Each row is a point on a landscape with many valleys, with its height.
From any point a ball rolls to the lowest of the 2 points nearest to it. It stops when none of these is lower. Distance is the straight distance between rows; heights are no part of it.
J_404: [90 116 89 108 114 109 125 100 102 120 136 82 110 101 84 70 100 78 84 120 100 112]  height 6.64
J_189: [113 88 61 100 95 113 131 108 113 84 119 86 105 73 67 77 114 52 82 117 106 143]  height 4.04
J_740: [96 91 93 97 123 109 102 94 94 95 101 81 110 79 90 85 108 83 89 97 105 100]  height 6.33
J_673: [127 80 58 85 82 85 105 111 89 61 67 113 83 63 90 117 114 123 119 75 106 96]  height 6.11
J_548: [103 98 120 93 81 99 63 114 78 92 61 126 113 97 114 129 95 116 104 87 85 126]  height 7.56
J_524: [108 99 78 93 121 106 138 97 120 99 132 90 90 74 78 72 106 71 95 85 109 102]  height 6.99
J_950: [97 98 117 113 90 111 77 97 83 103 89 95 115 84 103 114 97 108 110 91 98 95]  height 7.27
J_907: [106 106 74 108 112 107 141 103 141 94 145 79 102 94 59 74 109 33 80 112 105 134]  height 3.06
J_324: [86 126 88 124 65 93 101 94 89 102 78 104 85 100 107 93 90 103 99 94 82 98]  height 2.78
J_476: [83 117 141 113 115 105 107 84 108 126 117 83 101 145 130 101 93 130 98 139 93 77]  height 4.57
J_558: [130 84 49 74 64 90 136 111 96 58 69 99 92 58 81 108 119 111 120 104 113 110]  height 4.78
J_951: [81 112 90 116 94 119 99 122 90 118 109 93 97 88 91 84 92 103 87 130 86 118]  height 2.21
J_451: [87 122 71 105 80 118 121 121 115 107 140 80 89 93 66 77 96 66 90 139 106 144]  height 4.76
J_192: [90 100 110 105 82 121 63 133 72 104 87 120 112 105 112 111 96 128 91 121 84 142]  height 7.14
J_687: [100 87 112 82 118 94 71 87 93 99 86 109 105 108 113 109 110 104 106 67 100 80]  height 5.07
J_901: [101 92 146 83 113 80 60 72 121 106 84 127 99 144 119 145 98 109 117 68 103 69]  height 2.74
J_196: [77 115 132 120 83 104 56 112 78 106 93 119 111 131 122 123 96 128 89 97 87 123]  height 8.27
J_419: [104 94 99 90 129 83 137 79 127 99 116 79 90 114 113 86 108 94 122 98 118 46]  height 6.24
J_195: [99 89 115 97 102 116 81 112 82 108 88 108 98 88 100 94 97 104 85 111 87 119]  height 2.41
J_724: [102 93 89 94 109 86 96 91 91 90 91 107 95 92 104 95 108 107 106 63 105 71]  height 5.68
J_591: [105 66 86 84 139 103 106 97 112 87 105 101 78 82 93 97 115 98 96 73 113 73]  height 4.71
J_331: [127 83 76 93 80 83 87 105 85 75 61 110 98 72 98 122 107 118 117 76 94 96]  height 6.76
J_712: [107 88 81 97 104 114 108 111 83 82 87 87 114 66 85 88 105 83 97 107 105 123]  height 6.05
J_677: [93 115 91 108 122 94 146 104 138 108 141 82 101 106 65 70 106 47 83 123 110 109]  height 2.66
J_820: [82 91 122 111 107 126 68 131 80 116 111 115 111 109 103 101 94 128 78 128 89 135]  height 7.02
J_455: [117 108 65 89 56 106 119 105 82 86 96 96 99 73 82 85 111 89 105 125 99 128]  height 3.73
J_429: [89 106 120 116 97 114 84 93 92 109 103 97 110 104 116 101 99 105 106 95 94 78]  height 7.16
J_961: [96 114 123 125 65 99 46 108 85 94 72 128 110 125 121 139 87 122 99 93 68 131]  height 8.10
J_418: [115 58 107 72 118 112 69 100 93 78 83 117 94 80 93 116 114 102 104 70 112 101]  height 2.42
J_238: [111 86 123 91 82 120 72 123 74 90 74 120 119 85 105 117 99 117 101 109 92 138]  height 7.32
J_804: [82 114 121 141 74 101 73 93 92 109 82 121 97 132 129 113 79 114 90 93 76 95]  height 3.79
J_112: [102 113 83 104 100 80 115 97 99 98 97 99 93 91 100 80 94 89 113 78 105 73]  height 5.14
J_320: [94 87 139 97 121 116 64 110 94 112 96 111 100 104 103 106 87 102 90 112 94 110]  height 2.79
J_344: [101 77 136 94 139 112 102 91 116 123 109 99 112 117 117 98 93 100 92 110 97 76]  height 3.80
J_525: [80 138 100 124 91 86 119 92 101 124 110 89 94 115 111 84 82 102 98 105 92 85]  height 3.91
J_240: [99 102 141 91 121 94 111 73 107 115 103 91 105 140 143 104 100 117 106 96 104 67]  height 5.40
J_670: [78 104 117 111 123 112 97 100 98 124 119 89 114 122 112 88 93 105 85 129 96 92]  height 6.81
J_945: [109 104 82 97 127 90 151 95 136 99 140 85 101 106 72 66 115 52 97 106 115 86]  height 2.96
J_224: [111 110 94 108 68 115 80 100 76 91 73 105 95 83 102 109 87 114 106 108 79 118]  height 1.98
J_330: [122 96 86 84 78 112 101 108 80 64 77 92 109 62 90 109 122 112 114 98 97 118]  height 6.54
J_225: [99 111 90 119 52 121 85 107 72 99 72 113 105 91 109 115 84 129 97 121 77 133]  height 1.04
J_233: [93 122 101 108 104 84 123 89 108 111 100 98 93 116 121 81 89 97 112 88 95 63]  height 4.49
J_928: [115 65 132 90 154 104 123 77 126 110 110 91 113 123 120 90 107 92 92 115 112 74]  height 4.06
J_103: [107 60 126 78 145 89 90 83 108 101 96 105 94 114 112 103 110 97 92 86 118 70]  height 4.65
J_594: [104 101 66 106 82 114 127 115 117 93 134 81 99 85 61 75 110 50 77 140 103 153]  height 4.47
J_98: [73 113 99 124 114 105 114 109 100 128 130 83 111 113 91 77 96 94 75 141 101 105]  height 6.73
J_290: [79 125 116 120 101 94 122 87 107 130 124 81 95 136 125 89 90 116 96 128 96 79]  height 4.27
J_697: [108 84 115 80 132 90 74 79 105 92 89 114 88 117 107 121 109 119 111 61 109 59]  height 4.45
J_107: [90 109 122 101 114 95 134 73 111 124 115 77 103 125 128 95 98 110 101 112 104 67]  height 4.72
J_298: [119 58 78 78 124 90 78 107 96 69 88 117 88 80 88 119 115 119 108 66 118 79]  height 3.42
J_183: [97 119 64 99 86 85 134 102 117 114 116 85 98 79 65 88 96 65 106 89 114 102]  height 3.77
J_675: [77 123 103 126 73 102 81 101 82 105 83 106 93 113 119 103 87 114 90 100 74 106]  height 3.37
J_500: [97 95 100 98 121 103 134 88 118 101 124 83 97 99 103 77 115 81 105 92 114 67]  height 6.63
J_983: [91 99 148 99 90 90 52 87 103 112 85 132 108 131 119 141 98 109 103 66 97 104]  height 8.57
J_442: [107 90 126 86 118 80 59 76 107 94 79 129 100 127 106 138 102 115 110 56 110 68]  height 3.75
J_963: [104 126 64 98 67 84 126 107 104 111 104 92 95 76 75 90 100 82 111 94 100 111]  height 2.95
J_131: [93 90 151 103 127 111 87 94 111 130 102 109 108 128 126 114 77 116 98 117 94 82]  height 3.48
J_812: [112 62 111 85 144 92 103 82 116 103 114 91 101 108 105 86 116 86 84 98 111 72]  height 4.37
J_111: [83 137 74 116 59 102 106 114 92 108 110 82 88 90 83 88 85 95 102 128 97 126]  height 5.12
J_514: [101 115 88 107 95 97 111 111 95 109 107 89 103 86 100 81 87 87 104 100 99 99]  height 5.57
J_778: [90 97 100 108 127 103 125 93 105 109 124 77 112 90 91 77 103 80 78 104 109 105]  height 6.52
J_799: [106 112 80 103 97 100 117 109 88 90 102 86 114 73 79 79 91 76 105 108 109 116]  height 5.81
J_315: [107 104 56 92 111 77 139 101 128 96 126 83 89 77 61 92 103 66 111 79 128 87]  height 4.63
J_493: [111 89 96 95 89 102 87 104 77 85 87 92 113 71 91 113 117 105 107 88 101 104]  height 6.93
J_715: [92 142 82 124 64 77 112 98 101 112 99 97 85 102 93 87 83 91 101 104 86 95]  height 3.43
J_669: [93 130 64 95 62 106 118 116 98 103 123 85 93 91 69 81 96 74 103 136 106 142]  height 4.81
J_977: [102 104 115 108 63 96 57 110 84 81 51 123 103 113 126 141 89 115 105 86 74 134]  height 7.85
J_346: [71 104 129 116 114 121 71 114 90 123 114 103 108 129 117 98 89 127 82 126 92 111]  height 6.94
J_475: [68 114 143 133 97 102 49 109 101 117 110 115 100 158 128 125 78 140 92 117 90 107]  height 5.52
J_691: [113 122 50 97 57 77 123 107 95 91 87 101 94 75 86 97 99 92 117 80 101 108]  height 1.44
J_130: [107 67 92 84 154 96 121 89 123 82 119 92 83 105 104 91 120 104 106 75 123 49]  height 5.24
J_345: [112 115 74 99 64 103 103 97 81 93 85 99 91 79 89 88 92 100 103 113 92 115]  height 3.03
J_662: [106 83 94 87 134 88 115 80 115 91 107 93 91 112 112 97 112 112 116 79 114 41]  height 5.70
J_309: [89 115 93 129 71 118 91 118 80 114 97 111 95 90 95 97 83 128 89 130 80 128]  height 1.77
J_188: [119 70 112 78 115 120 73 102 88 86 91 112 104 79 100 105 108 100 92 87 100 120]  height 1.60
J_275: [99 95 119 104 112 105 106 86 105 104 111 90 104 101 111 93 111 99 108 86 108 65]  height 6.92
J_444: [122 110 48 83 41 91 129 105 94 76 72 97 102 68 89 110 105 104 122 106 102 118]  height 3.56
J_395: [122 91 65 81 95 106 112 105 91 69 96 94 94 63 81 94 121 100 112 89 100 104]  height 5.99
J_182: [114 87 68 89 112 103 120 98 106 81 119 90 91 72 84 83 118 85 104 79 109 90]  height 6.59
J_598: [100 98 159 88 114 92 72 72 116 118 94 116 104 153 128 137 98 116 111 90 95 76]  height 3.99
J_267: [97 95 150 102 117 102 66 95 103 117 93 115 102 122 116 118 84 113 98 98 100 91]  height 3.14
J_149: [124 78 55 78 89 102 130 118 98 60 87 93 101 56 78 94 120 89 114 99 114 121]  height 5.46
J_694: [108 134 59 90 41 97 123 116 92 98 106 92 97 83 75 95 95 82 112 125 99 141]  height 4.39
J_230: [81 112 155 112 88 94 47 104 99 115 92 132 114 142 120 141 88 115 98 84 92 119]  height 8.41
J_930: [96 90 77 110 113 115 129 104 123 97 129 82 104 82 82 69 106 46 77 117 103 126]  height 3.54
J_223: [108 105 129 94 115 76 90 73 101 109 93 100 97 131 133 109 94 115 101 81 93 67]  height 6.04
J_99: [95 102 97 98 86 112 102 124 79 101 86 99 100 75 93 91 100 103 84 123 85 137]  height 2.65
J_62: [76 110 155 110 120 103 63 103 108 126 109 120 109 161 131 126 82 135 96 121 93 98]  height 5.29
J_482: [109 66 79 84 140 87 96 96 104 80 99 109 80 88 90 109 113 119 104 62 121 60]  height 4.17
J_56: [86 107 166 104 116 93 74 82 116 123 94 130 107 169 132 137 80 122 102 109 95 92]  height 4.88
J_306: [100 114 67 89 120 73 138 94 119 95 111 91 82 93 75 83 100 83 113 78 117 64]  height 5.34
J_980: [133 68 70 74 78 95 115 115 88 55 60 110 99 56 93 114 118 121 117 92 116 112]  height 5.49

Where does a ball stop that starts at each point below?
J_950 -> J_558
J_451 -> J_677
J_429 -> J_188
J_669 -> J_225
J_111 -> J_225
J_103 -> J_195

Call two points neighbours if one is among the 2 nearest of the other. Go from one point of each pair to the other, from neighbour to neighbour, staying as low as possible. Name the highest point that can't be avoided.
J_901 / J_324 -> J_724
J_188 / J_225 -> J_99
J_677 / J_225 -> J_669
J_195 / J_901 -> J_103
J_525 / J_558 -> J_306
